Each row is a point on a landscape with many peaks, with its height.
From any point a climber steps to the highest of the 4 points nearest to it. It stops when none of these is higher. Distance is the straight distance between rows; heights are no part of it.
Fana h=6.65: [  1   6   7  -9  -9  -1   9  -4   2  -6  -2 -15  17  16  25   2 -10   3
   6   0   5   3   2  -5  -5   9   7  -9]
bubef h=6.59: [  3  -5   0   5   5 -22  -9   0  -8 -23 -26 -15   1   9  16 -10   7  -7
  -9  -5   3   5   7 -11   5  -8 -16   1]
rupal h=6.46: [ -4  -4  20  18  12  -7  -3   3 -22  -4  -9   5 -22  -9 -15   6   9 -27
   5 -22 -17   7  -1   4  -3  -5  -8  22]
gurod h=4.57: [  3  -3   4   0   9  -2  -1  13 -17  15  -3   0  12  18  25  -5  -4  -3
  38  22 -12  -6   9  10   4   7  -3  -7]
femat h=7.13: [  0   4 -24   5   6   2  12  -1  14   2  -2   0 -14 -14 -18 -10   6   7
 -22  -9  -4  10  -6   0   5  -6  -2  10]
pebu h=1.45: [  1 -11  -2  -1  13 -28   2   5 -21 -26 -22 -10  -8  11  11 -13  14 -15
 -20 -14  -2  15  11 -17   3  -2 -15  13]
Faz h=7.59: [  8   2   8  -2   8   0   5   2 -10   1   7 -13  16  17  26   2  -7   2
  27  12  -1  -2   8   6   8  11   9  -7]
bosi h=7.40: [  0  -6 -11   3  -5  11   6  -3  16  12   6  14 -22 -17 -34   9   8   5
  -9  -9  -4  -1  -9  13   0  -5  -8  11]
vipo h=7.21: [  3   1 -11   5  -3   6  16   1  12   4   0   8 -22 -19 -26  -7  10   7
 -24 -10  -8   8  -4  11   1  -9  -6  10]
mep h=6.14: [-10   7  -2 -12 -24  12   7  -9  -7  -4  19   0  20   2  13   9 -16  15
  -9  14   2  -4 -14   4 -11   3  20 -14]
Binu h=3.93: [  2  -2  15   3   8 -14 -16  14 -12   1 -22   4  -6   4   6 -11   9  -6
  11  -1  -3   5   2 -13   9  -5  -8  10]
sutan h=8.51: [  2  -1   0   1  -2   3   4   0   9  16   0   7 -19 -23 -28  -1  10   3
  -6  -5 -13  -3  -1  11  -3  -5  -7   8]
Per h=2.81: [  7   2  16   9  16 -20 -16   9 -17  -9 -32   0  -7   6   7 -11   3 -12
   5  -4  -1  11   4  -9   6  -4 -17  10]
fik h=3.28: [ -1   1 -17  -2   1   6  -3   2  -1  14  15   7  -1   3  -3  12  -3   2
   5   5   0  -9   7   5   1   8  -2  -4]
sopug h=3.79: [ -2   5  13  10  15 -13  -2  13 -12 -10 -19   0 -15  -7   1 -16  10 -10
  -9 -18  -5  20   0  -9   7  -1 -17  12]
tos h=4.65: [ -9   6 -22  -7  -4   6   6 -23   9   4  11   1   8   0  -5   4 -15  11
 -22   0  13  -5  -5   0 -10  -5  14  -6]
mebip h=5.20: [ -1  -4  19  12   9  -7 -14   3 -27   7 -10  13 -12 -10 -14  11  10 -19
  13  -5 -11 -16   0   2  -5  -2  -6  10]
mivip h=4.80: [ -3  -2  -9   2   6 -19   3   7   0 -28 -31 -20  -2   4   3 -16   5  -8
 -22  -7   2   8   2 -12  10  -5  -9   5]
Fodof h=3.38: [ 1  4 -8 -7 -1 11 -4 -4  8 -4 10 -4  3  0  1  1 -1  4  1  3 13  0  2 -6
  5 -4  9 -4]
kor h=7.16: [  1 -11  -4   5   7  -3  -7   0   3  10   2  12  -1  -8 -11   7  11  -6
  -2   6  -7  -5   6   0   1  -8  -2   2]
zev h=2.34: [ 10 -10  -2   5   7   1   2  -2   5  11  18   7   0  -1 -10  10   0  -4
  13   6  -2  -8   9   8   0   5  -6  -3]
vobuz h=6.69: [-13   8   2 -14 -25  10  21  -5   1  -9   7  -2  14   3  16  -1 -23  16
 -17  19   7  -2 -10 -11 -13   3  21  -5]
rimo h=6.29: [  7   0  -4   2  -6  10  -1  -7  12  18   3   3 -14 -20 -26   7   6  10
  -3  -8   5 -10   4  13  -1   1  -3   2]
tur h=2.75: [  5   2   3   1  17 -14 -10  19 -12 -12 -27  -5 -11   0   5 -11   5  -9
  -4 -11   2  13  -1 -11   4  -3 -19  10]
Vupog h=4.38: [ -7   0  -8   1 -13  17  -4  -5  11  24  19  13  -7 -18 -23   9  -4  14
   6 -10  -3 -10  -6  10  -6   5   4  -6]
Lugiz h=7.78: [ -8   4   5 -10  -9   8   8  -8  13  -9   4 -14   8   3  12  -2  -4  10
 -14  -6  17   4  -1 -18  -4   1  15  -5]
Rof h=7.33: [  9 -12   7  11   4  -5 -10  -3  -6   9   0  20  -7 -10 -17   9   6 -18
   2   0 -11  -6  -1   3   0  -3 -10   6]
pasu h=6.76: [  9 -13  10   1   3   1  -6   3  -9  20  15  19  -7   1  -5  14  -5  -7
  25   6  -9 -19   2  12  -6  17  -6  -3]
sivuv h=5.49: [ -3  -3  -9   1   4 -11   6   2   8 -32 -20 -22   0   0   2 -17  12   5
 -18  -4   3   5   1 -14   9   0 -10   1]
luso h=7.23: [ 14  -6   9   1  11 -14  -3   5  -7   2  -4   0  16  18  19   0  -1  -4
  27   9  -9  -8  12   3   0   9   2   0]
Dev h=5.21: [  2   7  -4  -7  -8   8   0  -2  15 -12   1 -12   1   2  -2  -3  -4   3
 -18  -9  11   3   2 -13   7  -7   9 -10]
mor h=6.92: [  1   8   6 -16  -2   4   3   1 -10   3   6  -7  12  18  20   0  -4  -2
  22  16  -5   8   4  11   0   7  12  -5]
beva h=6.93: [ -7  -5 -11  -1 -12  21   7 -12  20  14  15  10 -26 -22 -36   2   1   5
 -18 -18  -5  -2  -4   7 -11  -5  -3   0]
dipum h=6.88: [ -7  16   3  -8 -13  10   9  -3   3  -1  10 -14   9   6  19   6 -14   7
   0   3  10   5  -1  -1  -2   5  16  -9]
Goto h=5.98: [  7  -5  -6   2  -2 -14   7   2   9 -30 -22 -21   6   4  10 -19   9   1
 -22  -4  12   8   3 -12   8   1  -7  -4]
refeb h=5.18: [ -9   2 -10  -5 -20  13  -1  -5  -3  15  23  12  -5  -4  -9   5 -19  25
   2  -3  -7  -6 -13  18 -19  12   6  -9]
Mef h=7.47: [ -5  -3   6   7   3  -3  13   4   3   8  -2   6 -26 -27 -30  -5  17  -2
 -14 -15 -15   4  -7  14  -3  -6 -10  11]
Nuge h=6.56: [-10   3 -23  -2   6   7   4 -17  16   5   3   7  -5 -16 -17   1   0   9
 -20  -3   9   6  -2   8   1  -8  16   1]
lozi h=6.05: [  3  -6  24  16  13  -2  -8   8 -27   2  -6   8 -19  -1 -21  15  18 -26
  13 -15 -14   5  -5   5  -3  -9  -6  15]
Sal h=5.37: [  5  -5   2  14   8  -9  -5 -10  -5   9  -8  12  -8 -11 -19   4   2 -11
  -9  -1 -15  -1  -2   9  -2 -10 -18  12]
nuve h=7.19: [ -6  -4  13  14   8 -11   1   2  -4   3  -6   9 -32 -23 -20   1  12  -6
  -7 -13 -18   4  -7  10  -5  -3 -13  19]
gazu h=4.04: [ -3  -5 -10   0  -7   8   0  -8   1  16  23   9   5   4   3   7   1   7
   8  -1  -1  -9   3  19 -10   7  -5  -5]
rabi h=6.06: [-11  17   2 -15 -20   7   7   3  -5   1  10  -3  14   5  20   9 -13  10
  10  17   1  -2 -11  -1  -5   7  10 -11]
zagit h=4.86: [ -5  -6   6   6  13  -6 -14   5  -8  -7  -8  14 -14 -10  -8   5   7 -24
   2  -7  -8   6  -9   0  -3  -4 -10  18]
vuz h=6.04: [ 11   1   9  -3  -5  -1   9   2  -5 -21  -3 -16  29  20  28   1   0  -3
   7   1  10  -3   9 -11   1   7   2  -5]
dezi h=1.34: [ 3 -5 -8  1  7  7 -4  2  6  7  6  6  3 -4 -9  5  3 -5  7  3 10 -5  4 -3
 10 -6 -1 -5]
Mitu h=5.95: [ -8  11  -3 -17 -16   3   0 -15  -9   4  18  -1  12  11   9  10 -12   6
  -2  15  -5 -10 -13   9 -12   3  12 -13]
gir h=4.67: [ -5   8 -15  -7  -6   9  -6 -13  -3  18  21   2   6   2   6  13 -10  10
   5   6  -5  -3   1  19 -10   6   3 -10]
tifu h=8.01: [  8  -4   1   3  -8  -6   5 -11   4 -16  -9 -19  19  15  14  -4   1  -1
  -5  -2  15   2  10 -12   2   9   3  -3]
gop h=3.65: [ -8  12 -15  -3  -7   2   0 -11   3   9  15   0   3   1   0   6 -12  12
  -9   1   4   2  -3  11 -12  -3  16  -9]
sug h=4.77: [  1  -7  11   1  10 -11  -3  11 -21  16  -7   8  13  16  17  -5   7  -8
  47  21 -12  -5   3  15  -4  14   1  -7]
timul h=5.43: [  1 -13  20  -2   3  -3 -10  11 -17  14   6  19  -2   2   0  -2   8  -9
  50  12 -23 -23   2  17 -13  15  -4  -9]
nabez h=3.41: [  2   2 -12   4   5   6   2 -12  12  -3   8   1   3   5 -10   1  -2   1
 -17  -2   1   8   0  -6  10  -9   5  -2]
fuf h=7.74: [ -6  -1  -9  -5  -8   7  16  -5  17 -26 -16 -10  -3  -3   7 -10  -1  13
 -36 -13  19  10   3 -11   5  -5  14  -1]
Pamor h=5.41: [ 11 -16  16   9   3 -10 -13  12 -26  14  -3  13  -5 -10  -6   3   9 -13
  31   5  -5 -17   2   6  -6   1  -2   9]
tesug h=5.55: [ 13 -13  13   2  -2  -7   2   0  -3 -13  -7 -14  17  24  28   3   3  -9
  14   6   3  -9  11 -11   3   2  -3 -10]
rila h=5.36: [ -4   2  -9  -7 -11  13  -2  -4 -10  12  23   5  12  11   2  10 -11   6
  10  17  -4  -3  -7  20 -14  -2   4 -12]
Pizu h=8.54: [ -1   2 -22  -6  -3  14   8 -10  17   1   5   7 -17 -19 -30  -2   4   7
 -21  -9   5   4  -5  10  -3  -4   9   4]
veno h=6.91: [ -8  13   9 -15 -28  12  16  -5  -7  -6   0  -9  22   5  21   4 -22  15
 -10  16   1  -1 -15  -3 -14  14  18  -6]
mitur h=6.96: [  2   3  -2  -2  -4  -5   3  -3  14 -22 -18 -16   3   0   4 -14  10   8
 -19 -11  13   1   2 -11  11  -3   2  -3]
fusu h=2.93: [ -3   5   6   3  18 -17  -3  13 -12 -15 -25  -3 -13   0   0 -21   9  -8
 -15 -16  -2  20   5 -11   5  -3 -18  17]
tivet h=7.81: [ -5  12 -21  -3   5  14  16 -10  19  -5   8   9 -13 -16 -21  -6  -1  12
 -32 -11   0  14 -11   8   5  -5   5   7]
Mup h=4.28: [ -9   1 -17  -7 -15  17  -3  -7   9  14  22   9  -6 -16 -14   5 -10  19
  -9  -8   3  -8  -8  10 -12   2   6  -9]
bop h=7.65: [ -8  11   1 -14 -15   8  10  -4   8  -6  11  -8  11  -2  15   3 -22  15
 -10   1  14  -4 -12 -13  -5   6  20 -14]
fazi h=8.07: [  5  -4  12  12  11  -8 -13  15  -5   8 -13   8   0  -4   6  -1   9  -7
  14   5  -2   1   5  -5   6 -10  -3  -1]
sako h=3.21: [ -1   1   1   4   3  -9  -6   6   8 -14 -19 -11  -4   4   7 -12  11   8
  -7  -3   4  -2   7 -12   8  -9  -1  -3]
nupov h=7.02: [  0   0  -3  13   8  -6   5   2   3   7  -5  10 -18 -24 -24  -5   2 -10
 -19  -8 -16   2  -9   6   3  -1 -16  17]
senat h=6.49: [  2   2 -19   0   3   2  10  -1  14 -21   4  -4 -12   2 -18 -17  -5   3
 -32  -9  -3   9  -8  -1  11 -15  -2  10]
fupuv h=7.69: [-10   2  -7  -9  -8   7  11 -12  14 -15   1  -4   3  -3   4   0 -22   9
 -36  -5  24   2  -6 -15  -7 -12  20  -7]
riri h=3.94: [  3  -5  -4   6  11  -2  -3   4   5  -1   0   4 -10  -4 -11  -6   7 -14
 -13  -2  -4   7  -7  -5  10 -13 -10   6]
Zigil h=4.94: [ -3   8  -2  -6   0   9   6  -1  -1   4  19   1   9   3   7  16  -4   4
  14  -1   2   4   3   5   0   2  14 -11]
fev h=4.66: [  5  -2   9   8   7 -16  -7   6  -2  -1  -8  -3  11  11  16  -6   5   1
  15  11   0  -7   2 -11   9  -1  -4   1]
puvam h=6.66: [ -7  10   8 -12 -34   7  20  -3   0  -6   1  -2  24   5  16   4 -25  21
  -9  27   5  -5 -14 -11  -7   7  17 -10]
Lebe h=6.94: [  3   6   0  -5   0   0   4   1 -10   4   5  -8  14  14  23  -1  -5   5
  19  14   1  -5   6   3   5  12   3  -4]
Bemim h=5.75: [ -6  -5  24   9  17 -11  -6   9 -22  -7  -5   5 -20  -7 -17   7   7 -23
   4 -22  -9  10  -7  -6  -2  -5  -8  10]
rola h=4.13: [  5 -12  13   1   8 -21 -19   4 -14  -9 -29 -14   4  18  21 -10   3 -12
   5   5   2   0  12 -19   4  -4 -11   1]
Dal h=3.96: [-13  16  -7 -14  -8   7   5 -14   7   2  19  -7   8   6   4  10 -18   1
 -11   3   5  -3  -8  -2 -10  -6  12  -4]
kuzas h=6.62: [ -1  10 -21   0   4  11   4 -11  18  -5   3   3  -8  -6 -14  -2  -6   2
 -27 -13   4  12  -6   7   6  -6   8   2]
kog h=6.41: [-11  10  -2 -18 -22   8  17 -12  -3  -4  15   2  11   4   3   6 -24   7
  -9  22   2  -3 -14   0 -10   4  16 -12]
fuguk h=6.01: [ 13  -2  11   7  14 -14  -7  15 -13  14  -2   9   4   5  10   0   2  -4
  34  13  -9  -7   7   4   8   6   3   5]
Mered h=5.11: [  9 -10   5   0   5   1  -9  16 -11   9   4  11   0  -7   1   4   5  -8
  28  12  -6 -10   6   8  -2   6  -6  -5]
dad h=5.02: [ -6   8 -12 -12  -4   6   0 -11  12  -8   7  -7  11   1   1   5 -15   2
 -11  -6  18   1   4  -9   2  -7  14  -4]
kosi h=3.64: [  1   2  21   9  16  -8  -9  11 -13  -4 -25   8  -9  -3  -7  -7   4 -18
   6  -5  -3  12  -1  -6   6  -2  -8  13]
gune h=1.98: [ -1  -6   8   6  17 -20  -1   6 -20 -20 -22  -9  -5  13   5 -16   5 -14
 -14 -11  -2  14  11 -18   2  -2 -19   9]
gaka h=5.32: [ -6   4 -11  -2 -10   8  -8  -8   8  21  17   7  -5  -4 -12   9  -9  12
  -1  -7  -3  -3   3  17 -11   9   5  -6]
kipef h=4.15: [ -1  -1 -10  -3   2   8  -2  -3  -2   5  18   8   5   1   1  14  -2   4
  10   5  -2  -3   5   6  -5   3   3  -9]
derit h=3.00: [  6  -4   4   1   4  -7  -7  11  -2  11  -1  12  -6  -8  -7   9   6 -10
  12   8  -2  -6   4  -7   1  -3  -8   6]
pivu h=8.40: [ 6 -5 12 -5  9  3  0  5 -9 -2 -2 -9 14 31 33 -2 -3 -7 26 14 -7 -4 10 -1
  8  1  5 -4]
fer h=6.07: [  8 -16  11   8   5  -6  -9  11 -17   9   6  14  -7  -6  -5  11   5 -11
  34   6 -14 -23   1  12  -5   5 -11   1]
bet h=6.77: [  8 -17   9  -1  -2   7 -12   4 -10  21  16  13  -2   6  -3   9   3  -6
  35  13 -11 -15   1  18  -6  18  -8 -12]
bep h=2.31: [  2  -2   3   9  10  -3  -6   7  -2   5  -6  11  -6 -12 -10   4   7 -16
  -3   3  -4   6   2  -3  10  -9  -9  11]
gef h=7.48: [  3 -15   5  -1  -7  14  -7  -2  -8  23  19  19   0   5   2  10  -7  -2
  27   2 -16 -10   4  18  -3  15  -9 -14]
zod h=7.57: [ -2  -7  -8   0  -4   4  -7  -7  13  25  17  21  -4  -6 -15   8   0  11
   9 -10   1  -8   4  16  -2  15  -6  -3]
dokal h=5.67: [ -1  -4   4  10  18  -7  -3   7 -11  -8  -6  11 -14 -15 -14   3   1 -20
 -10  -6 -11  11  -8  -6   2 -11 -14  15]
zoz h=6.63: [ -9  10  -3 -17 -35   5  25  -8   1 -13  -3  -3  27   3  21  -5 -22  20
 -21  16   8  -3 -19 -15 -13   9  10  -3]
big h=4.37: [  8   1  -1   9  10 -13  -7   7  -3 -19 -22 -13  -4   1   8 -18  12  -3
  -9  -9   1  12   0 -12   7   1 -15   7]
govo h=8.29: [ -3   2  -1  -8 -14  11  11  -5  16 -25 -10 -15  11   2  12  -9  -4   9
 -20  -9  26   5   1 -13 -10   0  15  -9]
zunap h=5.14: [  9  -8   3   5   5  -8  -6  -5  -2  16  -6  14  -8  -9 -11   5   6 -10
   2  -1 -12 -16   1  18   7   2 -16  10]
pok h=5.48: [-2 -2  0  0  2  6  1 11 -4  9  8  2  8  2  4  7  0  2 19 10  0 -3  6  6
  1  0  0 -6]
molo h=5.27: [ 11  -5  11   5   9  -6  -7  16 -15   9   4  11   2   1   5   0   7  -5
  36  13  -3  -7   7  10  -2   7  -3  -1]
Lekon h=7.32: [-13  10   2  -7 -22   7  17   1  11 -10   1 -14  17   0  21  -4 -20  11
 -19  -1  21   2  -1 -14 -11   8  16  -4]
Leda h=3.04: [ -3  10 -16   0   4   4  -2 -17  10  16  17   2   0  -3  -9   9  -5  10
  -9  -5   8   1   5   3   0  -1   5  -5]
pozi h=4.68: [ -8   1  21  11  15 -11  -4  14 -17 -10 -13   1 -18  -3  -8 -10  13 -17
  -2 -15 -10  19  -3  -9   3  -3 -10  16]
pamed h=4.73: [ -2   6  -4  -7  -2  10   5  -8   5   7  19  -2  12   8   0   6  -9   3
  -3   0   8  -3   0 -11  -1  -4  11 -10]
nedev h=6.67: [  9  -4   7  -3  -5  -5   7  -2   4  -9  -4 -19  17  17  28   1  -4  -2
   6  -2  14  -2   9 -11   6   6   7  -1]
til h=5.40: [ -7   3 -10  -4 -15  13  -6  -8   3  24  21   9   0  -7 -11   6 -15  17
   7  -2  -3  -4  -2  21 -11  16   0 -10]
Daf h=2.39: [ -1   6   8   2   7 -10  -7  10  -2 -10 -20  -2  -9  -1  -2 -15  15  -7
 -10  -5  -3  11  -9 -14   7  -7  -7  10]
lese h=5.57: [  0   0  11  -8  -5  11  12   1 -10 -16  -6 -22  23  30  33   1  -9  -6
  26  18   5  -2   7  -5   1   8  -1  -4]
zas h=4.12: [ -7  -1 -11  -9 -10  20  -6 -10  12  17  20  13 -14 -17 -23   8  -5  14
  -6 -14   0  -7  -4   6 -10   2   5  -5]
ridut h=6.48: [  0   7 -14  -7   0  11   2 -14  24  -9   3  -4  -7  -2  -6  -6 -12   9
 -30 -13  18   5  -3  -1   2 -13  11  -3]
Mol h=6.03: [ -9   5 -14  -2   1  12   5 -12  15  -5   6  -6   0  -1  -4   2 -12   7
 -22  -2   9   1   1  -4   2 -10  17  -4]
sipi h=4.74: [-13   1 -22  -8 -12  12   1  -8  11  14  14   8 -10 -13 -20   3  -5  21
 -16  -3   5  -4  -5  11  -5  -2  15   0]
rorav h=6.40: [ -3  17   2  -9  -6   7   9   0  -4   4   6 -12   8  13  23   7  -9   6
  14   8   4   6  -3   3   1   6  15  -4]
kitu h=5.19: [-12  12 -15  -6 -19   8  -3 -14   0  16  23  12   6   0  -1   3 -15  19
   5   5  -6  -9 -11  24 -21  12   1 -10]
Galib h=7.90: [ -3   0  -7  -4  -6   3  12  -2  14 -25 -10 -16   4   6   8 -11   4   8
 -24  -7  23   8   6  -9  -1   1   8  -5]
kese h=7.09: [  0   9 -25  -3   4   5  16  -4  17 -11   3  -4 -13  -6  -8 -17  -1  10
 -37 -11  -2  15  -9  -2   5 -14   5   4]
nulit h=3.15: [  1  -1  -5   0   4   1   0   6  11 -12 -12  -8  -8  -1  -5 -11   6  -6
 -10   2  -2  10  -8  -6   9 -12  -6   1]
dofog h=4.72: [  6 -10   8   2  -2  -3  -6  16  -3   7   8  11   3   6   3   4  11  -5
  36  12  -6 -10   3   9  -4   7  -1  -3]
revu h=2.67: [ -1   4  -6   8   5   5  12  -1  15   1   1   8 -10  -9 -12   3   5  -5
 -20   0  -8   6   2   5   8 -10  -4   7]
liku h=5.12: [  7 -13  11  12   8 -14  -8   2  -8  11  -1  14 -11  -4  -9   9   7 -13
   9   0 -11 -14   4   5  -8  -1 -11   2]
sop h=5.94: [  0  -5  -7  15   3  -6   2  -5   5   9  -3  12 -13 -17 -20  -2   4  -7
  -5  -6  -8  -4  -1  10   8  -7  -6  12]
Tasiz h=2.89: [ 1 -2  3 -4  3  1 -3  1  2  6  7  5  9  3  0 -1  2 -3  6  8  3 -6  5 -3
 12 -6  8 -5]
Faf h=6.73: [  1  -5   3   2   4  -8   8  -5  13 -16 -17 -22  12   7  12  -9   8   5
  -7  -3  11   3  10 -13   6   2  -1  -4]
Zim h=7.11: [  4   6 -17  -4  -7   8  12 -13  17 -25   2 -11  -3  -4  -4 -10  -8   8
 -33 -14  10   5  -4 -11   7 -15  11  -4]
Popen h=7.01: [ -1  -1   3  -3 -13  -1  15 -12   2 -14  -8 -18  27  15  30   4 -10   4
  -3  -1  13   1   4  -8  -8  15   3  -3]
zonu h=2.98: [  0   6  25  12  16  -7 -15   9 -22   1 -23  10 -13  -9  -5   1   9 -15
  12  -7  -6   6   1  -2   7   2  -5  15]
Koba h=6.90: [ -3  -7   7  14   6 -11  -5   0 -11   4 -13   7 -29 -16 -21  11   7 -16
  -5 -24 -24   3  -5  14  -7  -2 -13  18]
fufar h=3.14: [  0  -6 -10   3   6   3  -3 -10   3  12   5   5  -2  -8 -10   0   4  -2
 -10   3  -4  -5  -3   8   1  -2  -6  -1]
zusam h=5.00: [ 13 -14  12   3  -2  -9  -9   6  -9 -18 -13 -20  16  18  24  -6  14  -9
  12   9   7  -2  11 -20  -2   4  -1  -3]
tokez h=5.42: [ -9   9  -4 -14 -10  10   0  -4  -4   5  20  -1  11   8   7  12  -8   4
  11  16   2   2   1  11  -9   1  10 -13]
rup h=1.35: [  4  -5  13  -1   4  -5 -13   8   0   1   1   4   0  -3  -3  -1   5  -5
  10   8   3  -1   0  -6  14 -11  -2   7]
Nipu h=5.92: [  0  -3  11  11  12  -7 -13   1 -12   2  -7  16 -20 -12 -15  13  11 -23
   1  -9 -15  -2   1   3  -4  -9  -6  18]
Lizig h=4.32: [  6  -7 -10  -8  -4   1  11   8  10 -30 -12 -21 -11  -2  -5 -19  12   7
 -25  -6   9  11  -4 -18   5 -13  -2   6]
birur h=2.32: [  4   1   8   3  10 -16 -17   7   1  -4 -21  -6   1   6   8 -13   9  -3
  -2   2   2   3   6 -11   6  -7  -8   8]
Guti h=4.56: [ 1  6 -1  4  4  5 -2  3  7  2 12 -5 11  0  6  6  5  0 20 12  6 -2  7  1
  4  4  6 -6]
nidu h=4.83: [ 12  -9  12   1   4 -17  -8   8  -3 -11 -12 -14  15  16  18  -9   5  -6
  15   6   1  -7   8 -21   5  -2  -6   3]
Bibon h=4.53: [ -2   5 -18   5   3   2   4  -9  11  11   7   7   1  -9 -20   2   6  12
 -13  -6  -2   0   3  12   0   3   0   2]
berud h=6.64: [  0   0   3  13  13  -9  -2  -1  -4   2 -11  12 -18 -14 -22   7   7 -16
 -14  -7 -13   5  -6   9  -3  -7 -15  16]
tago h=4.62: [ 10   2   5   0   3  -6  -2   8   5  -8 -13 -18   7  10  14  -9   9   4
   1   0  11  -5  12 -18   8  -5  -2   6]
Kem h=7.68: [ -3  -6   2   3   6 -19  -2   9   0 -19 -23 -12   0   4   6 -19  12  -2
 -15  -2   9   9   5 -13   6  -3 -13   3]
Kera h=6.22: [ 5  0 10 -2  7 -7 -5  4 -6  3  4 -7 13 16 17 -6  2  4 22  9 -1 -3  8 -1
 12  0 -2 -2]
Gaba h=3.86: [  2  -4  11   4   9  -8  -9   9  -8   7  -1  12  -4 -11 -12   6   7 -13
   9   2  -6  -6  -3  -2   4  -2  -7   4]
bam h=6.20: [  3   0 -15   8  13   3   6   0  12  -8   0  -6 -14 -11 -17 -15  -3  -2
 -28  -7  -3  11  -6  -5   9 -13  -4   8]
Teret h=4.82: [ 10  -7  -4   7   3  -1  -3  -4   5  19   2   8  -5  -8 -15   6   4  -1
  -4  -6  -7  -5   2   4  -1   6  -9   2]
mibo h=7.96: [ -7  -3 -17 -11 -11  11  17  -7  15 -31  -6  -7  -1  -4   0 -10  -7  12
 -31  -9  28  11  -3 -18  -6  -1  11 -11]
Gug h=6.68: [ -4  -9   9  13   5  -7  -6  -1  -9   4  -8  10 -27 -16 -16  15   1 -15
   2 -15 -20  -2   0  11   0  -1 -14  16]
puz h=5.10: [ -4   5 -13  -1   6   9   3 -10  16  -4  -1  -5   1   1  -9 -10  -1   3
 -27  -9   8   6  -1  -7  11  -8   2  -4]
labir h=7.29: [ -9  10   7 -10 -14   5  12  -3   8 -11   2 -13  16   2  19   5  -9  15
  -4  -1  13   2  -2 -10  -6  10  16  -6]
nog h=7.12: [ -9  13   0  -8 -23   8  17  -3  -1 -10   2  -8  17   5  25   1 -19  18
  -8   7  12   5 -11  -9 -12  17  12  -9]
mubab h=4.69: [  5   3   1  -5   2   8  -1   5 -10  14  10   5   7  13  11   4  -2   1
  34  23  -5  -2   5  17   5   6   1  -6]
dafev h=6.72: [ -1  -8  -4  -2 -16  12  -6  -5  -6  30  23  15  -1   4  -2   2 -16  10
  19   2  -7  -7  -6  24 -12  19  -1 -10]
Kote h=3.56: [ -8   4 -13  -1  -6   6   0 -11   3  12  22   7   8   4   1  15  -8   2
  -4   2   4  -4  -1   3  -7   1  11  -4]
mamo h=4.48: [ -1   0   0  -9  -4   9   0   6  -7   8  15   4   0  10   6   6   5  -3
  34  13  -3  -3   4  13  -2   7   1 -12]
ziro h=6.11: [ -2   3  -3 -10 -21  14  -9  -6  -1  26  22   7   1   2  -4   7 -15  17
  10   0 -12  -5 -12  29 -14  14  -1 -10]
moza h=5.74: [ 11  -8  12  -8  -7  -3  13  11 -20 -19  -9 -19  25  21  32   5   6   1
  25  12  12   0   5 -12  -3  16   4  -6]
zudo h=3.70: [  6   4  10   6  10 -10 -10  13  -1  12 -10   3   7   2   2  -5   8   4
  15  14   3  -3   3  -7   8  -6  -1   0]
Kibep h=6.97: [  8  -4  11   9  14 -21 -12   7 -15   4 -17   6   0   2   9  -7  -4  -8
  17   4  -2  -2  -2  -4  11  -4  -7   9]
pezap h=5.87: [  8  -8   0   1   3 -10   1  -1  -2 -18 -17 -18  13  17  21  -4  11  -3
  -1  -1   9  -2   9 -16  12  -4  -5   0]
Sus h=5.53: [  9  -5  -1   5  -5  -2  -7  -5   5  22   4  16 -15 -12 -19   5   5   4
   8  -6 -11 -10   5  16  -6   7 -10  -2]
lerev h=6.75: [  4  -7   7   8   2  -1  -2  -8  11  16  -4   9  -9 -20 -20   3   6   0
   0 -10  -8 -14  -1  11  -5   2  -8   6]
Sanef h=2.08: [ -4   0   3   1  11   3  -8  10   1  -4 -15   1  -8  -5  -7 -11   3  -5
  -4   1  -3   6  -1 -10  14  -8  -6   7]
vuku h=0.57: [  5  -2   0   9   8  -2 -10   6   3   2  -8   0   1   0  -9  -2   8  -2
   1   3   3   7   2  -8   8  -8  -1   8]
gidal h=5.35: [  3   0  -8   8  19  -5   5   2   5  -8   2   2 -13 -11 -17  -7   2 -11
 -21  -7  -8  12 -12  -7   4 -16 -14  18]
Guz h=4.75: [  1   1  -4   1   1   4  -1   0  17 -13  -9 -13  -3   0  -6  -6  -1   1
 -13  -4  12   7   4 -15   9  -8   2  -1]
tefi h=5.64: [  2  -4  18  11  12  -8 -13   1 -16   9 -12  15 -22  -7 -18  13   9 -23
  13 -12 -16 -12   1  12  -8  -4  -2  10]
razu h=8.18: [ 4  2  6  0  5 -5 -7 13 -1 12  6  3  7  2  2  5  2  3 22 12  3 -4  4  6
  2 -1  5 -3]
Rufa h=3.89: [  0   3  -5   3  -3   3  -5   1  21  -9  -6 -12   7   3   3   0   3   1
   0  -2   7   6   6 -16  10  -7   3  -5]
zup h=6.21: [ -3   8  -2  -1  -9   5   2  -4  17 -12  -4 -13  10   6   1  -6   2   2
  -6  -2  16   2   6 -13   6  -4   5  -4]
notul h=5.17: [  6  -9   8   2   5  -2  -1  17 -12  15   1  10   7  10  10  -2  10  -4
  37  17  -3  -1   6  14   3   9   1  -6]
sumam h=6.02: [-10  16  -3  -5  -6  10   3  -8  -1   1  19  -3  15   4  13  16 -13   6
   5   8   4   3  -2  -3  -3  -5  15 -12]
Zolo h=6.09: [  3   9   6  -6  -3  -6   5   4   1   1  -1 -12  13  15  21   0  -1  10
  17   3  -3  -2  12  -2   6  11   9  -6]
dag h=5.56: [  4   7   4   1  -3   0   0  -4   8  -6   3 -17  18  11  15   1   1   6
   8  -2  10  -4   9  -4  10   4   3  -7]
Kanep h=4.01: [ -5   9 -15  -6 -10   7  -2 -11   2  13  22   5   4  -3   3   8  -6  18
  -8   3  -1   2  -3  16 -12   7   9  -8]
nepov h=2.10: [  1   3   2   2  11  -1   2  16   2 -18 -10 -10 -17  -4  -5 -19  14  -6
 -14  -7  -2  13  -7 -14   4 -13 -16  11]
milad h=4.96: [ -3  -3  -1  -5  -4  15  -5  -4 -11  15  20   9   9  13   5  11   1   4
  15  14 -11  -7  -8  19 -10  13   1 -14]

Call two points neighbours if one is among the 4 nearest of the other. Go from one point of each pair to the other, from neighbour to neighbour, staying as high as possible. Name the lowest point that can't be avoided.
govo, tifu | Faf
fazi, razu | fev
tifu, Rof | Sal
zod, bop | Sus
Kem, sutan | Goto
bop, pivu | rorav
Pizu, sutan | vipo
govo, bop | Lekon

Where does a climber stop that starts at each point below?
tos | govo
Sanef | sutan
dad | govo
zonu | sutan
vuku | sutan
zagit | sutan
Leda | gef
